Points, in no order, along strands that fork, close into loops and pass close to each other.
Points whose rows are less than 73.4 apart are linked; no others are. Some points are linked to none.
Gifos: [-21 -40  41  -4 -20  35  10 -21 -19  16 -32 -26  12 -11  11 -34 -25   3
  -8 -20]
san: [  8  16 -13  -3  24 -30  -7  14  43   0  20  43 -58  13   3   2   6 -52
  15   8]
soz: [ -4  16 -25 -21   7 -12  -2  -4   2   4  -7   3  29  12  19  67  -1  27
 -26  12]
kabep: [-10  22 -12  47  23 -21   6  11  10 -41  17  25 -11  13  25 -20 -12  -9
  51  -3]
gutap: [ 14  25 -20 -27 -16  24  -9  -9   3  40  -3 -10  42  32   4  30  29 -13
  20  15]
kek: [ 11 -13  11  -5 -12 -24  19 -29 -24   7  14 -29  23  -8  53  26   2  36
  -4  15]
Vizan: [  1  18   2  12 -23 -14   9  -9   2 -37  22 -27   1 -16 -36 -59  11  11
  44 -17]
duze: [-18   2   2  21  19 -15  11 -19  24   1  14   5  13  31  51  18  22  15
  31  19]
vilim: [-10  57  14 -40  19 -30 -10  11  23  -6  18   3 -18  22  -6 -11  46 -14
  13  32]
Fola: [  4 -39 -20   8  18   0   9 -10  24  11  30  12 -36  10   9   8   8 -33
  -1  14]
paban: [ 18 -46   7  30  22 -15  24  27  29 -16   1  37 -44  -4 -14  39  13 -13
 -35  21]
Kebin: [-25  24  41 -21  -1 -16   2 -26 -17  11  12 -25  25  -3  15 -11  25  42
 -13  11]
nofun: [-28  15   8  15  -7  11 -15  15 -27  -7 -33  -4  10 -17 -32 -33 -46  -1
  -7 -33]
Dube: [-10 -55  33 -14 -27  41  -1 -24   5  12 -64 -24  18  -9   3  -9 -15  33
  -3 -25]
puvo: [ 28 -10  -7  42   1 -12  12  45 -31 -37  23  11 -26 -49 -16  -3 -18  -8
 -33   7]
Tebus: [  9 -32  -8  -2 -24 -15  20 -31  -8  -8 -10 -39  24  12  44  31  -5  42
  17   1]
Zafa: [ 10  22 -22  31  -8 -32 -21  24   7 -21   7  -4  -3  25 -15 -37  -2 -22
  71 -11]
bepur: [  5   8 -32 -19 -11  25  10 -17  21  30  18   3  20  23  18  39  26 -23
  23  25]
gevul: [  5 -23 -19  23  -8  16  20  32 -29 -54  31 -10 -32 -40  -9 -14 -16   3
 -36   7]
Nabuv: [  3  32  23  13  37 -50  -1  23  26 -19  23  38 -23   6  18   0  23  -6
  11  25]
Vak: [  5 -34 -13 -27 -26  20  -1 -33  29  22 -22 -28  15  18 -14  16  24  26
  13 -11]
zalot: [ 19  10  -3 -11  -5  12  23  -4  18  17  21  29   9 -23  11  68  27  -2
 -20  39]
dupi: [-29 -28  26 -17  -6  27   6 -30 -14  23  -3 -22 -13  -8  -5 -32  -5   7
 -21 -13]
votol: [ 18 -12 -43  32 -14   5   5  11 -21 -22  10 -23  13   1 -10 -16 -30 -14
  26 -23]
dumub: [ -4 -32 -21 -33 -28  28  18 -43  19  19  -7 -30   2  15   5  36  15  13
  -1   7]
piri: [ 22 -28 -33   4  15  -2  -1   2  -7  24  12   1   8  17  29  41  -9 -16
 -16   7]
Duri: [  2  -2  10   1  -9  -8  -8  -9 -25   4   4 -27  30   5  -6 -22  -3  25
  19 -16]
Sus: [-13   2   8   8  -7 -30  10  -8  16 -33  20 -25  10  10 -14 -37  25  28
  55  -3]
Nizif: [ 27 -35  -3  -3  -6  27 -35  -8  13  28 -31 -12  14   3 -31 -22   6  13
  23 -36]
reto: [-26  33  40 -14  21   5 -16   0 -11  31 -10  24   7 -16  -6  -4  -7  -9
 -50   0]
Vomug: [-39   8  45 -15   9  20  -2 -10  -5  36 -19  11  16 -15  11  -3 -21 -19
 -45  -1]
lilog: [ -1  26  -7  35  11 -36 -13  20   6 -22  17  -1   6  30  13 -28   9 -14
  62   6]
raso: [-19 -11  34  -8 -11  28 -16  -4  10  35 -64  -1  43  11   7   3 -24 -14
 -11 -23]
tur: [ 33 -32   8  17  14  -6  -5  30 -23  20  12  15 -25 -23 -12  13  -4 -20
 -53   8]
gekag: [-33  11  12  14  22 -26  14 -16  30 -22  16   7   2  30  38   4  33  25
  36  24]
suzif: [ 12   4  34  -6   3 -23   7 -19 -35  21  26 -18  25 -16  41   3  11  26
 -15  12]
fiti: [-32 -24  10 -21   3   6   2 -16 -10   0  14 -12 -42 -12 -30 -33 -10   4
 -29  -5]
Purir: [-11 -47  -4  13   7 -12  32  -9  -1 -26  27  -9 -16 -21  31  24  -4  30
 -14  15]
Vuve: [-22 -11   8  17 -12  40   3  19 -40 -15 -22 -13   4 -22  -2 -34 -55  -7
 -30 -18]
nalar: [-16  56  19 -46   6  -1 -10  -4  14  13  15  -1  -6  15 -23 -17  49 -10
   2  26]
Bav: [  5 -46   0  20  24 -10  20   6  30 -10  21  28 -47  -7   7  21  11 -11
 -17  21]
getu: [-13  31 -22 -21  14 -15 -10   4  51 -15  -3  16 -10  49 -12  13  25 -16
  37   8]
fizu: [ -4  -4 -18  19 -21  46   7  28 -51 -36 -14 -21   2 -20  -3 -25 -48  -2
 -35 -19]
Nusev: [-14  -5   3   2 -21   4   7 -11  -6 -28   7 -25 -21 -22 -48 -60  -9   8
  17 -26]
Luku: [ 17 -27  -8   3 -24 -10   9 -11  -8 -20 -26 -34  43   6  13  21  -8  56
  28 -16]
mizof: [-29   3  12 -16  -5  -8  -5  -9  -9 -12   7  -9 -35 -16 -44 -52 -16   4
  -2 -20]
pebo: [ -8 -14 -17  10  14 -29   8   9  -3 -33  29   2 -29 -16 -10 -10 -18  -1
   1   3]
les: [ 14  -5   0 -15   9  14  -8   0 -41  32 -25   4  21  -2  27  38 -27   6
 -54   1]
kuzi: [ 39 -10   4 -16 -14  35  23  -2  -5  37   9  17   6 -33  10  64  16 -12
 -39  34]
sos: [ -3  29  -7 -15   1 -13 -35   6   2  22 -11   0  -7  29 -39 -24   5 -18
  13 -18]
nabi: [ -3 -42   4  -9 -29  36  16  -7 -50 -23 -38 -35   9  -5  24   0 -37  38
 -20 -12]
Paz: [ -4  50  20 -29  24 -19 -22  13  -2  16   7  30 -12 -10 -21   6  12  -7
 -37  11]
govo: [ 23 -16 -18  22 -25  29  -2   6 -34  -4 -14 -29  19  -7 -17 -38 -31  -8
  15 -35]
ronag: [  6  20 -13   5  -6 -28 -40  17  -2   7  -4  -2  -8  25 -35 -33  -3 -19
  39 -19]
dag: [ 12  40 -41  33 -32  -8   7   8 -17 -42  10 -18 -10 -26 -27 -42 -10 -36
   9 -22]
pag: [  7  11 -13 -15  11 -15  -6   1 -24  13 -11  -2  33   9  22  50 -16  28
 -35   3]
Bor: [ -4  33  -1  57  34 -30  13  22   7 -51  14  50 -24  -9  30 -11 -12   6
  31   3]
zegev: [ 24  42  25   0  25 -33   7  31  44  -2  12  56 -27  -1   0  18  39 -28
  -2  32]
Fara: [ 25 -27  12  16 -10  36 -37   9   2  20 -44  -4  29 -15 -21 -36 -14   9
  27 -43]
barut: [-12   1 -40  -7  13 -15 -12  -1  42  -7  -8  14  -6  45 -18  22   3 -12
  25  -6]
mafez: [-18  32  13 -41  -6  25  -3 -22   7  32   6   3   8   5 -19  -1  23  -8
 -11  11]
Ginon: [ 27 -25   9  -4 -22   3 -14 -13  -3   2 -40 -26  42  -3   5   9   6  61
  28 -24]
Nogeb: [  1  10   1   5  31 -38   2   7  15  -6  25  30  -2  -2  12  30  14   4
 -14  18]
Zuloz: [ 23 -36  25   8  10  16  -4  20 -45  29   1   7 -12 -30  14  -1 -21  -7
 -55   3]
fegi: [  2 -19 -25  -3  17 -16  -6  -7  25   5  30  13 -52  11  -9 -12   4 -45
   9   5]
Pufu: [  5  14   3 -13  14 -15   9  -8  19  12  28  22   4  -7  11  39  30  -1
 -18  31]
tude: [ 15  23  -6 -24 -12  25 -20  -7  -1  40 -36 -12  51  31  -3  28  15   9
   3  -8]
gav: [-21  41   3 -29  19 -25   0   3  52 -19  15  15 -26  33   6   0  39 -11
  28  26]
kipa: [ -8 -53 -40  10  -1   2   5  -5  18 -15   3 -20 -16  27 -15  -1 -12   1
  27 -13]
rin: [-13  30  26 -17  -4  26 -22  -3   0  42 -49   1  50  21  -5   4  -3   5
 -11 -15]
valuz: [ -5  27  -2  20  16   4  11 -14  24  14   7  21  23  31  63  44  35   3
  28  36]
Bev: [  8 -22  18  -6  10  25  -6   7 -45  32 -20   5   8 -11  31  12 -33  -9
 -57  -2]
lev: [  5   3  -2 -36 -11  53   9 -16  -9  42   5  12   1 -23   4  39   2 -15
 -42  20]
bopi: [ 12 -48 -19 -13 -14  24 -12 -16  15  14 -31 -27   7  14 -28   5   2  25
   8 -26]
sifo: [ -2 -22 -36  15 -27  40  17  24 -33 -56  12 -35 -13 -17  -6 -16 -24   6
 -30  -9]
lefa: [  4 -19  33 -19 -26  18 -11 -29  -3  14 -59 -25  41  -6  10   6   1  59
   6 -21]
noz: [  8  57 -11  25 -13 -32  -8  20 -33 -29  24  -2  -5 -25 -13 -44  -8 -21
  20  -9]
vot: [-26   7   8   7  10 -38  15 -11  18 -40  30  -7  -2  13  10 -20  16  24
  38  11]
Ruda: [  5  17  -1  15  28  17  20  -1  46   2   3  70 -20   5  21  46  28 -17
   8  28]
ruzig: [  7 -43 -48  24  -7   7   8  15 -14 -30   7 -23  -4  12  -4  -1 -32  -6
  18 -14]
lut: [-11  35 -13  27 -28  16  -1  10 -32 -25 -11 -11  -5 -31 -34 -49 -29 -21
  -5 -31]
Rozu: [ -3  17  -1 -43 -13  40   8 -25  -1  39  14   7   7 -14  -5  22  16  -9
 -19  18]
ved: [ 20 -13  12  25 -24  42 -11   9 -20  -5 -47 -16  40 -24  -9 -40 -34   2
  17 -43]
buzez: [  6  46  10   6  22 -60 -22  32 -13 -12  23  19 -12   0   0 -15   6  -7
   9  13]
mele: [ 31  -1   4   3  18 -22  -5  25  10  19  11  39 -35 -14 -31  19  10 -34
 -40  11]
kitas: [ 30  20   7 -10  18 -30   1  26  36   6  13  51 -46 -10 -24  19  19 -45
 -15  15]
Deku: [-29 -36 -20   8   9 -10  15 -23  42 -26   9  -1 -30  25  -4  -5   0   8
  38  -7]
turep: [  3  49   6   8   7 -47 -17  28 -28 -20  28   9 -15 -20 -11 -34  -7  -9
  13   2]
Tana: [-39  -6  35 -25  -6  38   5 -18   1  36 -39  -2  22  -4  18   7 -23 -15
 -39  -7]

A fork is a point with three links, a tip a point with one. Leave the first point through the second and follow the links. Name the first fork or tip that comes.
lut, nofun -> puvo
san, fegi -> paban
Nusev, Vizan -> valuz
Vuve, nofun -> Nabuv
ruzig, votol -> dumub
lefa, Ginon -> Kebin
Nizif, Fara -> Deku
Pufu, zalot -> barut

A tip is a point with one link. Name the tips that can be reached along the links from each point below, in the order of the rows.
tude -> bepur, Paz
ronag -> sos, Bor
dupi -> Kebin, valuz
fizu -> soz, paban, puvo, barut
votol -> dumub, Deku

Name the points in between on the shortest way along the links from the first point to the second, in order.
Pufu, paban -> Nogeb, Nabuv, zegev, kitas, san, fegi, Fola, Bav
Rozu, lut -> lev, kuzi, zalot, Pufu, Nogeb, Nabuv, buzez, turep, noz, dag
gutap, Vomug -> tude, rin, raso, Tana
ved, kipa -> govo, votol, ruzig
Kebin, dupi -> suzif, kek, Tebus, Luku, Ginon, lefa, Dube, Gifos
vot, dupi -> Sus, Vizan, Nusev, mizof, fiti
